Each row is a point on a tangle of strands that fork and nearly touch. The rows are in no order.
In the rows, 128 means zero.
Points whose rows are less than 123 apart are linked; no others are. Some points are linked to none.
roviz: [ 69 140 109 110 134 139 156 123  81 124 137 136 127  81 102 169 148  43
 149 162 113 104 111 150]
gogu: [ 93 155 163 160 129 127 151 160 124 144 113 183  75 159  93 107  99 166
 171 147 131  86 128 179]
Nefot: [165 148 133 125 113 104 128 167 142 153 131 162 133 123  76  94 111 204
 137 132  82 162 114 198]
mozi: [159  97  90 130  40  82 156 162 112 117 175 112 119 133 145 142 112 102
 112 126 133  96  71 128]
tupit: [120 124 129 109 112 134 145 141 108  50  87 107 107 160 157 112 109 171
 155 149 143  78 161 161]
zozan: [106  76 169  93 166 163  96 167  64 128 101 120 108 157 179 127 164 161
  98 162 104  64 116 135]
kib: [ 68 176 144 142 146 176 149 107 114 127  96 168 134 113 103 114 159 107
 134 189 134 152 154 156]
sir: [112 115 120  65 138 154 148 154  69  60  77  91 119 132 155 114 123 136
 143 155 113  93 131 164]
gali: [135 113  78 160  85  93 117  99 209 128 138 136 130 108  75 121  54 102
 165  70 128 144 160 128]
Nevof: [ 81 118 131 152 119 165 144 167 212 140 129 122  98 166  71 142 155 100
 140 187 125 150 128 128]
kabug: [140 112 160 154 177 117  95 124  88 106 113 133 134 124 162 103 112 193
 125 157 106 127 161 132]
Ralup: [113 140 133 107 119 158 144  79  80 158 123 129 135 147 174 139 121  79
 114  94 176  50 111 108]
ret: [102 121  98 131  89 159 171 120  95  95 136 172 163 104 160 118 182 105
 101 193 144 140 153  88]
Kas: [141 101 126 109 169 160 160 121 160 125 134 112 114 156 146 113 164 184
 144 124 144 171 154  52]
raz: [178 143 167 116 190 123  80 111 104 183 116 121 153 143 169 149 139 169
 111  75 127 102 141 129]
depo: [155 149 140 128 118 121 144  70  87 150 140 129 134 144 149 120  94 106
 104  91 171  92  96 116]
ruzug: [167 134 133  97 171 121 124 104  71 105  95  72 145 118 182 111  83 140
 126 101 116 109 109 141]
reput: [115 141 141 146 181 125 150 145 123 162 105 147  93 114 128 122 116 162
 204  85 128 123 151 103]
Lisel: [106 183 147 117 151 168 144  90 105 139  97 172 149  97 122  93 141 120
 122 143 134 163 154 131]
rufu: [102 129 141 150 147 115 161 183 120 150 128 161  67 126 107 109 105 188
 200 123 114 108 143 138]
sogeb: [153 128 123 115 163 137 138 140  79 107 120 118 157 113 166  80  94 203
 150 117 131 137 184 116]
lepu: [112 121 136 191 109 108 114 106 190 129 133 160 114 155 131 126 117 146
 159 137 130 118 160 102]
fonuk: [149 100 117 151 113  98 109  90 191  79 153  74 160 113  96 120  60 102
 147 128 123 187 120 148]
bar: [115 109 167 154 194 137  80 103 109 137 111 139 127 124 155 117 154 149
 113 145 105 140 160 106]
fedig: [179 119  87 169 114  72 138  98 128 171 161 172 132 127  74 123  83 129
  97  82 109 167  91 154]
vemi: [127  79 147  76 183 158  94 176  81 137 109 107 121 133 166 112 161 178
 103 131 101 112 144 113]
Poko: [ 91 108 122  76 184 156 145  91 101 141 117 104 144  85 159 139 122  70
 132 136 107 142 112  91]
Fesiv: [144 163 129  81 123 167 169 166  95 177 118 130 109 141 143 109 126 164
 131  98 151  93 113 120]
sadi: [ 86 133 131 138 171 131 122 145 140 113  84 133  87 114 141 142 130 122
 200 102 133 113 174  95]
tigob: [ 75 161 118  99 142 134 159 110  55 150  92 154 119  87 134 142 119  72
 142 126 112  81 124 153]
Ges: [148 120 149 121 180 101  67 168 179 126 104  95 108 144 113 141 141 187
 154 109  93 147 151 154]
neza: [ 92  79 167 181 197 135  79  87 143 121 122 103 113 145 134 137 140 118
 109 159 126 161 140  92]
Laz: [ 76 129 129 134 148 142 129 146 135  71  74 117  99 144 119 126 119 141
 182 153 135 104 175 150]
Mibe: [141 152 155 202 172 109 118 110 165 167 120 121 141 142  74 116  92 145
 127 154 104 184 126 168]
rela: [180 132 125 108  70 113 135 218 114 144 151 127 128 127 133 115 138 191
 112 130 106 117  99 158]
Voda: [178 164 106 122 136 125 170 108  87 160 148 142 163  88 126 105 115 150
 103  96 126 177 124 117]
pom: [197  90 114 138 122  96 114 109 179 135 178 106 141 177 138 156 116 169
 133 100 121 134 103  99]
geza: [ 70 115 152 141 171 182 157 137 161 139 118 134  71 171 101 127 180 122
 148 185 137 155 122 103]
regi: [163 136 161  94 118 127 136 198  89 119 139 140 138 131 102  81 135 198
 123 150  99 148 107 192]
mafu: [ 59 133 104 118 146 149  98 128 123  96  90 143 143 108  94 167 200  75
 133 172 129  97 190 152]
vik: [188 129 103 100 169 154 154 130 146 151 140  92 142 162 165 134 147 190
 136  82 154 155 160  75]
dib: [140 131  88 134  70  94 134 101 173  84 136 122 151 104 110 107  74 117
 153 107 128 163 143 128]
ral: [143 135 113 138  87 107 162  52 121 125 152 147 129 157 116 118  72 100
 115  79 185 114 101 119]
Ged: [133 143  90 168 107  84 143  92 146 151 124 170  87 132  53  89  53 104
 117  87 129 137 107 159]
Finu: [140 128 121  65 142 129 143 154  56 101  88  77 126 104 176 118 102 118
 124 120 105  89 103 156]
nata: [123 123 145 127  93 123 118 135 194  99 115 100  80 192 108 150 113 126
 156 153 115  87  81 169]
zuna: [176 163 117 151  93  87 130 115 108 162 144 167 146 112 111 110 103 158
  90  89 119 142 120 146]
Simu: [ 96 135 137 126 120 118 143 145 107 133 131 142  83 147 128 166 140 111
 138 149 116  58  94 143]
tobag: [126 151 131  97 107 169 115 216  88 172 145 165 144 105 155 123 184 142
  88 135 124  97 137 110]
Dar: [144 170 127 115  47 110 127 153  91 103  98 165 134 132 127 110 121 143
  99 110 145  82 124 188]
fizis: [108 130 112 145  97 134 154 149 197 151 170 136 116 114  74 137 126 108
 141 159 104 183 100 116]
tud: [100 143 147 161 163 136 120 123 228 130  86 110 125 140  90 123 125 101
 180  93 168 166 171 102]
Lozef: [145 158 141 138 165 136 112 115 193 157 114 160 143 140 115 123 155 178
 148  93 144 172 186 115]
Zamig: [ 72 119  99 181 138 135 168  95 111  74 129 130 133 130 122 143 126  86
 148 200 138 115 162 137]
Mera: [140 100 122  88 133 149 133 170  68  91  96 108 164  82 174  95 158 130
  90 151 107 156 151 120]
zuf: [152 110  92 159  49  88 123 127 147 137 195 176 150  83 108 134 117 108
 111 107 122 162 110 104]
zelub: [164 118 149 143 192  88  91 132 158 143 111  89 101 163 133 159 122 181
 172  87 107 122 125 141]
lib: [142 167 130 137 122 110 112 111 157 163 126 169 144 117 138 126 141 170
 141  70 144 137 188  94]
Ril: [123 116 115 138  69  78 100 117 161 124 148 136 105 129  99 162  86  88
 140  78 127  83  93 156]
memoz: [115 123 154 113 172 173 177 130 154 160 127 141  91 161 141 118 177 165
 156 138 146 146 128  72]
paba: [124 134 124 110 102 148 123 153  74 168 140 155 167  83 179 133 171  86
  73 141 122 110 126  98]
Moli: [110 109 147 111 124 136 135 163  80 114 116 128  98 162 160 157 151 139
 123 179 122  44  99 154]
bega: [123 114 123  77 172 177 144 125 121 168 140 129 140 106 161 128 168 107
 107 125 120 152 120  51]
pokig: [ 89 124 147 153 157 159 130  93 148 117 142  87 137 124  84 141  99  48
 128 167 156 166 107 145]
sulus: [110  72 132 103 105 143 116  93 133  75 172 113 149 148 143 176 163  72
 105 155 169 108 103 108]
rulu: [125 126 121  91 106 136 111 137  98  59  97 121 161  90 152 116 171 108
 102 154 120 162 153 133]
faz: [171 133  78 103 126 105 172 157 113 179 175  94 108 118 123 152 100 137
 135  81 108 139  84  91]
buras: [136 121 136 123  96 119 103 127 105 141 185 153 172  77 151 158 168  71
  79 130 130 147 114  94]
Zav: [155 159 122 134  79  94 125 153  67 158 133 164 129 113 127 109 123 129
  81  94 130  94 107 151]
Difeb: [139 154 152 139 100 105 102 101 196 116  89 121 112 176 100 110  94 150
 146 120 129 104 116 192]
Fugos: [104  65 155 164 156 156 119  81 148  84 114  95  98 188 141 114 145 154
 104 176 137 158 134 109]
tob: [ 86 101 133 187 125 112  94 203 186 118 111 116  93 144 103 150 113 130
 152 176  99 123 175 134]
sopid: [137 162 122 100 164 167 188  98  76 177 120 148 150  96 145  88 111 130
 114 118 126 150 129 115]
duru: [114 138 129 176 132 106  99 118 211 122 110 103 148 126  90 128  68  83
 170  75 162 153 175 125]
kefal: [160  86 130  87 155 120  73 174 118 118 128  95 126 121 154 140 172 179
  92 121  92 145 135 101]
buk: [124 137 139 160 103 115 111 102 147 157 192 171 158  80  93 149 133  81
 104 118 136 180 114 103]
dimik: [148 144 143 158 156 140 106 101 226 172 142 139 141 152  93 128 158 146
 133 115 130 191 143 121]
dolas: [ 87 129 157 191 129 119  88 134 122  87  95 139 129 138 114 121 131 135
 113 203 114 129 156 170]
vip: [ 66 109  92 123 157 148 166 114  79  97 108 123 136  91 124 154 156  65
 146 207 101 108 129 151]
zepe: [ 83 126 114 182 108 125 140 102 144 105 140 154 119 135 121 148 109 106
 161 153 154 114 167 104]
nik: [175 133 117 132 119 159 107 215  80 153 151 119 172  95 177  83 159 173
  78 139 133 126 140 121]
mapo: [126 148 145 169  92 112 110  95 170 145 123 183 126 161 149 127 136 157
 142  92 165  94 181  93]
Lezer: [153 130 161 112 217 137  93 113  87 192 111 141 162 105 178 125 146 158
  99 105 106 133 153 124]
konu: [151 158 107  80  96 193 154 202 105 133 120  97 128 144 153  83 130 168
 115 118 167  84 125 125]
por: [122 148  91 120  60 125 189 157 101 131 153 170 120 102 120 122 131 123
 118 140 131 144 114 110]
ket: [119  79 155 106 121 144 102  95 122  87 147 102 146 131 142 146 177  67
  81 159 145 160  79 137]
Senut: [131 141  82 140  35  95 159 125 103 116 162 185 141  94 108 119 118  84
  93 117 145 146 116 123]
guref: [145 122 129 170 103 135 102  79 251 157 153 148 158 149  84 118 124 121
 137 126 139 180 140 129]
vab: [140 151  89 107  75 187 182 206  66 118 121 112 133 128 158  84 141 134
 109 153 158  85 110 150]
Bona: [142 145 133  81 154 148 121 131 138 182 136 125 137 106 145 152 165 120
 127  82 138 132 132  65]
roki: [164 144  84 100 142 130 191 168  67 175 139 118  98 119 118 106  89 168
 129  81 127 119 100 118]
tatut: [125 158 164 157 180 120 124  95 121 181 143 127 120 113 104 136 118 109
 121 138 105 164  90 149]
getin: [163 114 127 116 152  87 105 112 103  96 129  85 143 109 154 135  95 131
 132 111 105 142 117 115]
Gir: [136 128 146 148 169 127 117 100 184 128 141  61 152 114  76 128  83  82
 138 137 141 203 107 143]
sudod: [116  72 125 111 119 139 135  99 151  90 165 107 118 176 164 156 146 115
 124 140 165 117 118  65]
Duta: [140 148 127 120  68  92 119 139 119  69 104 130 130 147 143 122 105 155
 134 111 130  78 142 166]
Luve: [118  90 136 122 115 114  91 113 165  59 127  68 106 167 119 156 123 102
 131 156 127 110  92 155]
balev: [105 140 106 136  94 106 151 155 132 114 148 134 109 102 101 129 121 117
 139 160  94 158 109 144]
Vel: [ 81 131 105 100 130 136 104 108 109 106  98 149 136 131 140 188 189  83
 132 144 148  49 169 133]
Lota: [122 160 124  82 141 176 162 123 111 185 106 125 122 132 164 122 136 108
 134  77 164  80 127  79]
nivup: [102 150 139 108 148 155 151  85 178 122 126 115 111 136 101 133 131  92
 174 108 156 161 131  98]
Mev: [173 115 122  93 141 107  82 153 169 126 129 106 147 125 131 147 168 186
 112 101 102 175 142 120]
Suz: [ 92 130 135  84 120 138  82 153 113  75  87 138 137 104 124 138 184 122
 112 152 112 126 168 152]
nemes: [136 102 135 129 140  84  74 119 137  64 129  70 119 127 134 153  99 111
 133 129 107 121 114 137]
Ziz: [158 109  93 119 131 183 127 193  67 143 126  94 172  87 206  74 154 130
  84 150 123 131 134 113]
Pela: [121 114 148  76 126 134 108 116 102 116 138  92 144  99 130 155 158  37
 104 135 122 131  65 152]
baven: [ 69 139 123 143 122 138 128 107 130 122 159 132 140  85  83 173 124  31
 141 151 153 137 121 145]
Fidet: [113 157  96 140  79 105 168  69 139 121 118 165 105 150  74  99  68  96
 131  91 167 124 112 153]
gadun: [115 132 108 120  58  78 102 134 150  90 115 126 109 141 122 153  89 116
 155  79 130  63 135 147]
nibu: [113 129 125 155 123  87 141 155  90 127 144 132  92 103 116 143  98 131
 138 147  80 117  99 145]
sapi: [162 132 140 167 107 107  97  79 225 143 119 126 138 165  85 112  89 134
 146  92 123 130 118 171]
Vosol: [151 150 165 104 150 107 103 107  96 162 141 108 137 107 125 141 132  94
  97 114 105 141  57 155]
vepal: [ 94 130 138 144 110 165 162 113 120 110 132 180 135 132 126 117 183 121
 104 211 135 154 142 113]
Tiva: [168 139 151 160 163  83 105 110 119 183 133 137 114 165 139 159 120 182
 134  63 132  87 135 128]
Zul: [165  88 118 149  51  59  97 128 138 104 169 118 132 121 129 153  96  99
 113 116 109  98  75 158]
Lafi: [165 132 145 108 122 158 131 113 105 122 120 111 159 146 176 104 158 146
  76 141 151 125 117 109]
busab: [148 159 140 166 146 103 117 137 152 147 117 140 137 123  88  98 101 190
 142 134  93 173 150 180]
bepev: [183 102  97 103 137 109 163 127 171 147 183  84 121 152 123 161 113 149
 144  93 114 154  80  94]
rapa: [106  67 138 154 137 154 137  83 136  87 134 121 109 190 169 135 158 144
 115 169 155 116 140  70]

A fork is a point with three links, a tip a point with one. Leave the first point through the second and follow the links. Name the first fork or tip that comes.
paba / buras: balev
guref / sapi: tupit
ket / Pela: rela
ruzug / getin: roviz

Follow the links from the first point to the second, and from the first to the third. Name the last point that the two ways share.
nata / ral / ret: zuna
reput / getin / zuna: tupit
Kas / zozan / Mera: balev
Nevof / neza / Mera: balev
